Each scene shows the same named points in several views. A view is turned or mirrored, shifted and resized as a whole, has a little noise and may leave points out.

Scene 1
View 1
rab: [  3   0 -19  -7   1  10  19  23 -14  11  -6 -13 -25   3  45  -7  13   6
   5  -3   4  31   0   7  36  39  27 -14   5  24 -17 -36 -10  12 -20  -8
   2  20 -19 -13  -4   0   1  -8 -13]
zev: [-29 -10  -5 -30 -40  10   2   1 -26  28  36  41   9   2  31   3  -8 -16
  27 -16  11  -3  15   4  41  36  14  13  18  15 -12 -19 -19  21  16  -1
 -12  15 -22  -8 -35   3  -3 -51 -22]
lafin: [-15  -8 -11 -11   4  18   8   9  -4  27 -20  17 -29  24  22  22   2   0
  11   4  29   6   7  13  54  58  27   4  31  18  -8 -38 -33  15  16 -14
 -15   8 -31 -10  -5  -9   0 -33 -26]
dimo: [ -9  -1 -26  -4 -15 -10  -6  23 -15  -3  12 -16 -26   1  33 -12  -1   3
   6 -28 -19   9   6 -12   5  17  17  -8 -18  24 -16 -16 -10   2 -26  18
  11   8 -10 -10 -11 -18   5   7 -13]
forek: [-15 -16 -29  -9  11  -3 -30   8  18  17 -16  -4  -3  10  12  36 -21   2
  -9 -26 -16  -3  -2   1  -6  38  11  -1 -25  -1 -10   5 -40  -1  -8  10
  -8  -6   5 -15  26 -21   4   7  -4]
Dasaf: [-54  -3   4 -10 -13   7  12  15   6  29  -5  18 -26  -5  -7   8 -32   9
  28   6 -20   6 -19  -6   9  32  22   1  -7 -32 -19 -43  -2  -4  -6  15
 -13  36 -25   2  -3 -36   2   3   5]
Pego: [-30  13 -47   6  -8   2  -9 -22 -21  38  16  -5  -1   8  26  15 -24  15
   1  -5 -31  15 -12  19  11  21  12  -7 -19 -10 -19  -9 -37  -9 -23   8
  -5   2   3 -11   6  -3 -13  -7  -1]
faki: [  9  17 -71   9   8   4  -8 -16 -25  32  18 -36  22   4  63  14  -3  17
 -20  -8 -36  42 -14  38   7  19   4 -26 -35   7 -24   7 -44   1 -46  -5
   6  -2  21 -24  18  27  -9   5   4]
Luzu: [-24  -3 -34  -3  -9 -12 -22   1  -1  16   6 -13  -3  -6  14  10 -27   8
   1 -27 -40   7  -8  -6 -15  15   9  -7 -40  -8 -16   3 -23  -9 -29  24
   4   2   7 -10  14 -21  -4  16   5]
tusik: [-32  20 -55  20  25  13  -7 -10  -4  41  -3 -11  -3   9  37  33 -26  24
 -14  22 -34  23 -37  48  -3  27   6 -15 -27 -28 -24 -19 -57 -14 -32  -2
 -12  15   5 -26  12  -3   9  23   4]
deku: [-16   3 -31 -15 -25  -5   5 -11 -30  29  23  -3  -1  -6  41  -9  -5   0
  14 -19 -12  20   5   9  33  28  21  -8  -2  20 -15 -16 -16   7 -13  -3
   0   7  -8  -6 -11   5 -26 -26 -13]
movis: [ 12   0  -9 -12  -5  30  30  34   1  12  -9 -15 -13  11  15  10   0   9
   8   3  -9  45  -4 -17  30  31  28 -17 -12 -11 -30 -23  16  20 -34  11
  11  30 -16  -6  21  -1  24 -15  20]
nure: [  4  -5 -34 -19 -26  14 -13  -4 -21  24  34  12  31  15  35  25  -8  -8
   0 -29  -9   9  17   4  26  26   6   2  -9  13 -16  20 -33  21  -9   8
   1  -8   6 -16   2  18   5 -42  -5]
todib: [-40   5 -39   2  -6  10 -18 -22 -16  41  16  26   0  22  23  33 -25   8
   4   0  -7  -9  -7  28  23  36   9   7   2  -5 -12  -9 -60  -2   7   1
 -20  -3  -7 -16 -11  -6  -4 -21 -20]
pelav: [-28  15 -45  -2 -19   6  -7 -21 -30  40  40   7  23   2  42  13 -20   7
   3  -4 -30  17 -11  30  12  16   2  -6 -21  -9 -22  -2 -39   2 -21   5
  -5   9   5 -16 -13  12  -4 -16  -2]
zilo: [ -3 -16   5 -25   3  -6  30  35   6   8 -28 -25 -37 -23  29 -22  10   1
  19  -8   2  41  -7  -8  28  47  38 -18  -1  17 -15 -55  23  10 -18 -12
   2  38 -26  -1  10 -18 -17   4   0]
pugop: [  8  -8 -16 -28 -53  28  13 -10 -43  23  31  33  -7  39  16  12   8 -15
  26 -27  29   3  47 -25  89  42  30  13  42  35  -7  -1 -15  37  20   3
   1 -18 -25   0 -18  19  -8 -95 -28]
dekud: [-20   2   4 -15 -20  22  37  23 -21  19  11  15 -28   2  33 -14   6   1
  29  14  14  27  -3   5  53  39  28  -2  26   6 -23 -56   6  19  -6  -8
  -3  42 -37  -7 -31  -4   8 -29 -11]
pak: [  3 -29   4 -29 -10   7  -6  36  16   0 -20   4 -17  11  -1  18  -5 -11
   8 -33   7   3  18 -33  23  45  26   3  -5  12  -9  -9   0  21  -1  12
   2   4 -15  -3  19 -23  13 -20  -5]
vub: [-29  10 -20 -15 -47   7  13  -8 -34  34  50  11  16 -12  26  -6 -21   2
  26 -11 -34  26  -5   1  23   9  13  -4 -17 -14 -28 -13   4   9 -26  16
   5  26  -6  -3 -18   7  -8 -30   9]
Pidov: [ -6   4   1 -10 -28  14  28  43 -18  -1  16  -6 -32  -1  24 -24   2   4
  22  -6 -16  29  -1 -23  22  15  24 -11  -8   3 -29 -38  25  14 -34  21
  15  39 -25  -5 -19 -15  22  -3   4]
tume: [-44 -27 -12 -16 -10 -42 -51  20  15  -3   0   5 -19 -18  16  -3 -25 -11
   7 -56 -24 -35   8 -15 -31  25   6  10 -31  24  -3  -6 -32 -12   2  20
  -7  -5   0 -10 -10 -51 -10  30 -27]
View 2
lafin: [-10 -26  17  58 -16   5 -28  14  -6   0  -8 -34  12 -29  26 -14  64  18
  -7   5  26 -10   8  17  26  30   2   4  11 -12   8 -13 -29 -10 -23  14
 -27  -7 -27  32 -18 -26 -22 -17   6]
movis: [ -4   5  12  46 -15   6 -12  37  -4 -10  23  -3 -12 -39  25 -16  19  32
 -21  -8  20 -56  12   8   1  48  11   1  10 -12 -16  41  -4 -10  11  -5
 -21  31 -32  51 -63   4 -12 -38  10]
Pego: [-14  -7  15  -2  -5 -11   8  14  -3  -2  21 -16 -28 -43 -15 -14  39  31
 -19  13   8 -32   9   3 -10  16  26  -5   2  -4  16  31 -18  -5  14   9
 -13 -12  -6  36   8  -3   3 -26 -19]
rab: [-15  -9   9  44  -4  -1 -23  38   9   7  14 -25   0 -25  -2 -12  31  23
 -15 -12  17 -39   9   2  14  31  18  -1  10 -17  -8  -1 -20 -26  -6  20
 -19   3 -27  39 -46   0 -10 -20  18]
pak: [-11  15   8  47 -35   2 -32   8 -16   5  14  -3  13 -13  26 -18  12  16
  -9  -4  10 -14   1  34  38  29   8   3  12 -20   5  21  -5  23  -4  -8
 -25  27 -25  42 -36  -5 -29 -41   3]
tusik: [-15 -18  21   5  23 -20   7  33   0 -13  35 -38 -37 -65 -14 -21  39  41
 -26  20  10 -45  -7  -3 -30  24  40   3  -1  31  -3  32  -6 -13  18  10
 -14   3  -6  23  19 -22  -7  -6 -25]
vub: [-11   3  24  -1 -10  12   8  18 -10  -9   5   9 -29 -19   1  14  48  21
 -22   8   6 -40  22   2 -10  19  20 -26  20 -35  10  45 -16 -16  22   5
  -5 -12  -9  69 -16  22  11 -56  13]
tume: [-30  19   9  -2 -22 -13 -35  -3 -11  25  50 -14  -2  15 -22 -15  -1   6
 -17  -9 -26  11 -26  34  37 -12  44 -19  27  -1  23  17  -7  36  10 -10
   0  11  12  29  23 -11 -15 -27   0]
Pidov: [-14  -2  13  41  -4  16 -34  33   6  -7  33  -1 -14  -3  23   1  25  12
 -31 -27  10 -57  12  10   5  37  14 -18  30 -21 -10  27 -18 -18  16  -5
  -2  18 -20  67 -62  12   8 -38  39]
Luzu: [-15  15   9  -6 -13 -13  -3  13  -7   6  42  -5 -25 -28 -19 -18   4  27
 -22   3  -8 -28  -7  14   4  12  37  -7   8   1  13  44  -3  16  21  -5
  -9  13  -2  36   1   3  -3 -32 -15]
Dasaf: [ -7 -18  29  28 -25  24 -18  18 -28  -5  35 -21 -24 -18  33  -7  48  34
 -27  -6  11 -11  -6   9   6  26  19 -24  32   7   2  47 -21   2  18 -15
   2  22  -1  46  -7 -31  -2 -34  16]
pelav: [-17  -2  23  -7  12 -12  12  14   0 -13   4 -10 -27 -41 -19   3  49  20
 -18  25   4 -40  13   5 -19  11  31  -8   7 -15  14  27  -7 -12  13  15
 -15 -20  -8  48  15  11   0 -35 -13]
pugop: [ -8  -7   6  48 -33  10 -19 -22   0  -6 -45  12  25 -18  26   5  71  -6
   3  15  31 -19  51  32  42  28 -26   3   4 -68  37 -12 -38  -5 -29  17
 -37 -43 -39  63 -35  22  -5 -55   3]
deku: [-16  -2  13  12 -16  -1  -1  21  -1  10   0 -10  -9 -20 -19  -2  41  20
 -11   3   9 -25  18   1  10  13  24 -12   9 -35  14  11 -22 -18   2  23
 -17 -22 -14  46 -16  14   0 -37  10]
nure: [-15  16  14  11   0 -19   0   1   1  -9 -15   7  -1 -34  -8   1  35   4
  -8  29   8 -38  23  26   6  17  13   5   0 -36  17  18   1   3  -2  12
 -33 -17 -25  51  -4  25 -19 -48 -16]
faki: [-17   9   6  -6  19 -35  21  36  18   1  15 -15 -26 -62 -49 -19  13  33
 -13  22   4 -62  12  -7 -25  19  42  11 -17  -8  -2  23   3 -20  12  27
 -27 -12 -19  29 -10  23  -6 -21 -27]
forek: [-15  11   9  15 -13 -21 -12   8 -11   5  28 -17  -5 -37  -6 -27   9  25
 -13  14   1 -13 -12  27  16  16  28   8   1   8  11  27   4  26   4  -4
 -24  18 -13  24   7 -15 -28 -24 -28]
dekud: [-12 -26  25  56  -6  25 -29  32  -3  -7   1 -23  -1 -12  31   6  67  16
 -22 -12  24 -34  15   4   9  34   6 -18  31 -24  -8   4 -30 -34  -4  11
  -8  -1 -24  60 -44  -9  -3 -31  40]
zilo: [ -8  -4  13  53 -34  15 -24  57 -11  22  26 -24  -1 -10   6 -15  17  40
 -15 -29  14 -18  -3  -5  22  33  28 -14  21 -17 -21  14 -20 -24   1  11
 -12  28 -21  38 -66  -8 -15 -29  39]
View 3
dekud: [  5 -31 -16  26 -31 -14   8  -1  12 -20  -2  20 -43   9  16 -17   9 -17
 -17   3  16   8  -2 -26 -49 -13 -20 -24   8   9  10  -9  -5 -17 -39 -16
  27 -19  12 -28 -21 -14  -4  19  -5]
faki: [  1  13 -29 -20 -10  45   4 -21  -4  34  13   0  -9 -16 -26   7  -4  33
   9   2   7 -26 -47 -21 -11 -10  16   2  -1  24  14  -9   8 -32 -15  17
   2 -35  44 -10 -12  -4 -13 -22  -2]
zilo: [ -5 -20   2   2 -13   4 -14 -21   3  -6 -19  -8 -29  -2  22 -21  19 -17
  -6  -8  -4  -9  -6 -36 -50 -20 -17 -14  25  12  12  17  20 -21 -19 -37
  25 -16  10 -37 -47  -4  -3  15  -3]
rab: [  2 -23 -14   0 -22  14  -5 -17   8   1   0  12 -28   7   4  -8  10  -2
  -2  -8  12   6 -13 -37 -38 -16  -2 -19   8  18   9   4   8 -25 -24 -16
  17 -19  17 -21 -30  -6  -2   6  -4]
Pidov: [ -2  -5   0  40 -19   1 -11   3   2 -25 -13  11 -34  -1   4 -10   3 -18
 -12 -19  16 -20 -22 -22 -38 -22 -12 -19   6   9  17  -8  18 -19 -18 -20
   3   3  17 -33 -35 -14   2  21   0]
todib: [ 13 -14 -16   1 -18  -3  13 -34   8  11  11   1 -14  -2 -17  34 -19  21
  -9  11  18  10  -5 -14 -20  -8 -16   3  -1  12  -1 -29 -18   4 -20  10
  12 -43  18  10  20  -5 -15   1  -6]
Luzu: [  0  16   9   8   4  13 -13 -33  -8   7 -11 -19  -6 -18 -17  26 -16  13
   1  -9   6 -30 -25 -14 -14 -19  -9  10   7   9   5 -16  14  -3   4  -6
  -6 -21  22  -4  -6  -3  -8   5   1]
dimo: [  6  -2   7  20  -1  11 -22 -19  -5  -7  -8   2 -17   1  -8  12   0   0
   2 -19  16 -14 -24 -38 -25 -19   2  -6  -1  18   9  -7  15 -18  -3 -20
  -3 -11   9  -9 -13 -11   6  13  -1]
pugop: [ 33 -24 -43  24 -45   2  28 -31  -6  -6  -6  61 -40  10 -10   7  -1 -20
 -38  16  15  58 -13 -32 -36 -30 -13 -29 -13   6  -9   3 -12 -18 -19 -11
 -10 -36 -15  28  -2 -42  18  41 -23]
tusik: [-10  -6 -11 -13 -14  19   2 -22  19  20  12 -23  -5 -13 -20  24 -16  36
  10  -4  16 -28 -20  -3 -18  -2 -11   7   8  18  13 -31  -5  -4 -26  18
  21 -33  50 -21  -5  15 -31 -25   8]
zev: [ 26  -9 -17  24 -14 -22  18 -18  -5 -12   5  27 -44   7   4   2  -4 -11
 -22  21  10  23   0 -27 -25 -15 -12  -9  -5   0  -8 -15 -17  -4 -20  -4
  10 -30   1   3  15 -27   4  30 -13]
Dasaf: [ -4 -13  12  27 -14 -20  -2 -20   8 -16 -19 -19 -22 -10   5  16 -15  -6
 -15  -3   7 -19   2  -1 -39 -17 -43  -1  19  -1   8 -23  -1  14 -22 -18
  19 -20  17 -25 -14   0 -18  16   2]
pak: [  6  -4   0   1 -14   6  -8 -45   7 -12 -20   1 -28  -5  -5  15  -6 -21
 -14 -15   3  24   5 -23 -23 -34 -16 -16  13   0 -13  11  17   1   4 -22
  -7  -8   7  -7 -28  -7   4  35  -7]
vub: [ 10  14 -17  38 -14  -3  17  -2 -19  -5  -6  14 -29 -16  -5  -2  -8   0
 -19  18   5 -30 -36  -5 -26 -19 -15  -2  -1  -1  14 -22   2 -14 -20  -1
   1 -26  21 -11   0 -29  -4  14  -6]
Pego: [  4  -2 -12   7 -15  12   5 -25  -3  15  -1  -6  -8 -12 -18  22 -14  24
  -5   5  10 -22 -29 -10 -24 -11 -13   4   4  16  11 -22  -4  -9 -18   3
   8 -37  25   1   1  -6 -15  -6  -2]
pelav: [ 10   9 -21  11  -9   7  14 -14  -7  12  10   6 -19 -12 -17  13 -12  22
  -5  15  11 -20 -31 -10 -14  -8  -3   5  -4  10   8 -28  -9 -13 -18  16
   6 -36  31  -3  13 -15 -13  -5  -3]
View 4
tume: [-29   5  -8  -2   3 -26  -2  -6  21   8  10   5 -30 -17   2  16  24  13
  23   8  -9   2  27  -5  -6  24 -21 -11 -13  21 -32   2  -7 -21  -2 -18
   4  16   5 -20  -9   1  11  10  10]
pelav: [  0   3  12   0  16 -20   0   4 -14  -7   9 -13 -15  -3 -16  23  10  -6
   0  11 -13  17 -12 -24 -18   1 -12  -6  -9   4 -17  -6   5 -16  12  -2
  -9  -6  11   0  -1  -7  -5 -13  13]
movis: [-14   1  -2 -14 -13  -3   7 -20   1  -2  17 -14  -7  15  -1  -6  -9  -4
  -5   8 -22   7  -8  -3 -16   9 -27   2  17  -4  -1 -13  26   7  10   4
  -3 -11   2 -18   7 -28  -4   0  22]
faki: [  7  -5  14 -15  10 -27  17  -4 -10 -20  16 -23 -43  -3 -22  19   8  -1
  -7  16 -11   8 -18 -37 -17   1 -11  -6   1  10 -14  -3   8   0  16   9
  -9  -6  -4  -5  13  -3 -13 -13  16]
deku: [ -9   5   3  -5   9 -22  -9 -12 -15  -5   6  12 -14   1  -9  11   7 -13
   4  10 -15   5   1 -10 -16   1 -14 -15  -7   2 -11  -5   8   0  14  -4
   1  -3   9  -4   4  -9  -9 -16  17]
rab: [-14  -1  -2 -15  -3  -8   2 -27   1  -8   8  11 -13   6  -7  -1 -10  -9
   0  12 -10   0  -3  -9 -15   3 -21  -4   3  -2 -15 -12   6   1  14   3
   2  -5   1 -16  16 -18 -14 -12  26]
vub: [-11  10   6   0   9 -23 -12  -3 -19  -2  10 -11  -1   7  -5  13   8 -16
   3  -1 -26  15  -7  -6 -18  -1 -19 -13  -4   3  -9  -8  21  -8  11   0
  -8  -7  15   5 -10 -12   6 -11  18]
tusik: [ -2  -1  14 -14  11 -17  29   3   4  -6  19 -19 -20   7 -19  24   9   5
  -5  28  -2  14 -21 -35 -24   9 -17  13  -3  10 -28 -15  -1 -23   2  -1
 -14  -6   8 -11  11 -17  -3 -12  19]
nure: [  2  -2   6   8   3  -9 -11  -3 -14  -4   6 -11 -21 -17 -13  17   3   1
   0   5 -19  16  -2 -11  -7   7  -9 -12  -2  -6  -3   6   8   0  22  -6
   0  -4   7  -9  -4  -6 -17  -5   5]
todib: [ -3   1   7   9  11 -10   2   5  -5   5   8   5  -4  -8 -15  25   9   3
   0  25  -5  16  -5 -19 -15   8  -9   4 -17  -3 -18  -6  -9 -21  12 -16
  -3  -3  18 -12   0 -14 -13 -13   7]
Dasaf: [-27  10  -1  -9  -1 -10   7  -6   6  15  16   0  13  20   4   9   7  -2
   9  14 -14  12  -1   1 -22  16 -30   8   4   3 -19 -20  13 -19  -6 -15
  -7  -2  18 -16  -5 -32  12   0  21]
dimo: [-21   7  -9  -5  -4 -20  -1 -20   9  -6   9  -3 -21  -5  -1  -1   5  -4
   5   7 -17  -2  10  -9  -8   6 -22 -10  -6  12 -19  -5   8  -9  11   4
   1  -1   0 -13   1  -6   3  -3  20]
lafin: [-10  -2  -4   0  -2   6  -3 -19   0   7   5  29   5   0  -8   6 -10  -3
   0  26  -3   6   1  -4 -15  10 -15   5  -4 -14 -11 -10  -8  -3  14 -16
   7  -4  13 -24  13 -28 -25 -13  16]
pugop: [ -3   2  -9  25  -7   4 -35 -17 -24   3  -2  27  11 -16  -6  -1  -9 -13
  -7  13 -24  10   8   9  -4   0  -2 -16 -14 -24  16   4   5  13  36 -12
  13 -12  17 -11  -2 -16 -32 -17   2]
zev: [-11   4   1   7   8  -2 -26 -11 -15   5  -6  19   9  -7  -5  15  -3 -11
  10   0 -14  17   4   5  -9   2 -13 -13 -11 -13 -12  -3   0  -9  16 -15
   3  -2  18  -6  -5 -15 -13 -12  14]
Luzu: [-15   5   0  -4   1 -27  10   1   6   0  19 -17 -28  -2  -4  14  20   7
   6  13 -16   7   5 -17 -15  17 -20  -6  -2  17 -18  -3  11 -12   4  -5
  -6   1   3 -12  -5  -6   9   2  11]
dekud: [-18   6  -3  -9   0   2 -11 -27  -6   2   1  20  16  15  -1  -1 -15 -21
   4   6 -13   8  -5   5 -16  -3 -25  -2  -1 -11 -15 -18   8  -6  11  -1
   1  -8  13 -11   8 -27  -9 -17  30]
forek: [-10  -3   1  -3  -3 -13  13  -1  12   5  17  -9 -29  -9  -8  17  13  18
   5  20  -7   8   5 -17 -12  24 -17   3   1   7 -15  -1  -1  -9   5 -15
  -1   3   4 -25   1 -13  -6   5   6]

Which points are out of place in each view (at most two, in the order of its rows)? Write none if all are in place.
view 1 | none
view 2 | Pidov
view 3 | none
view 4 | Dasaf
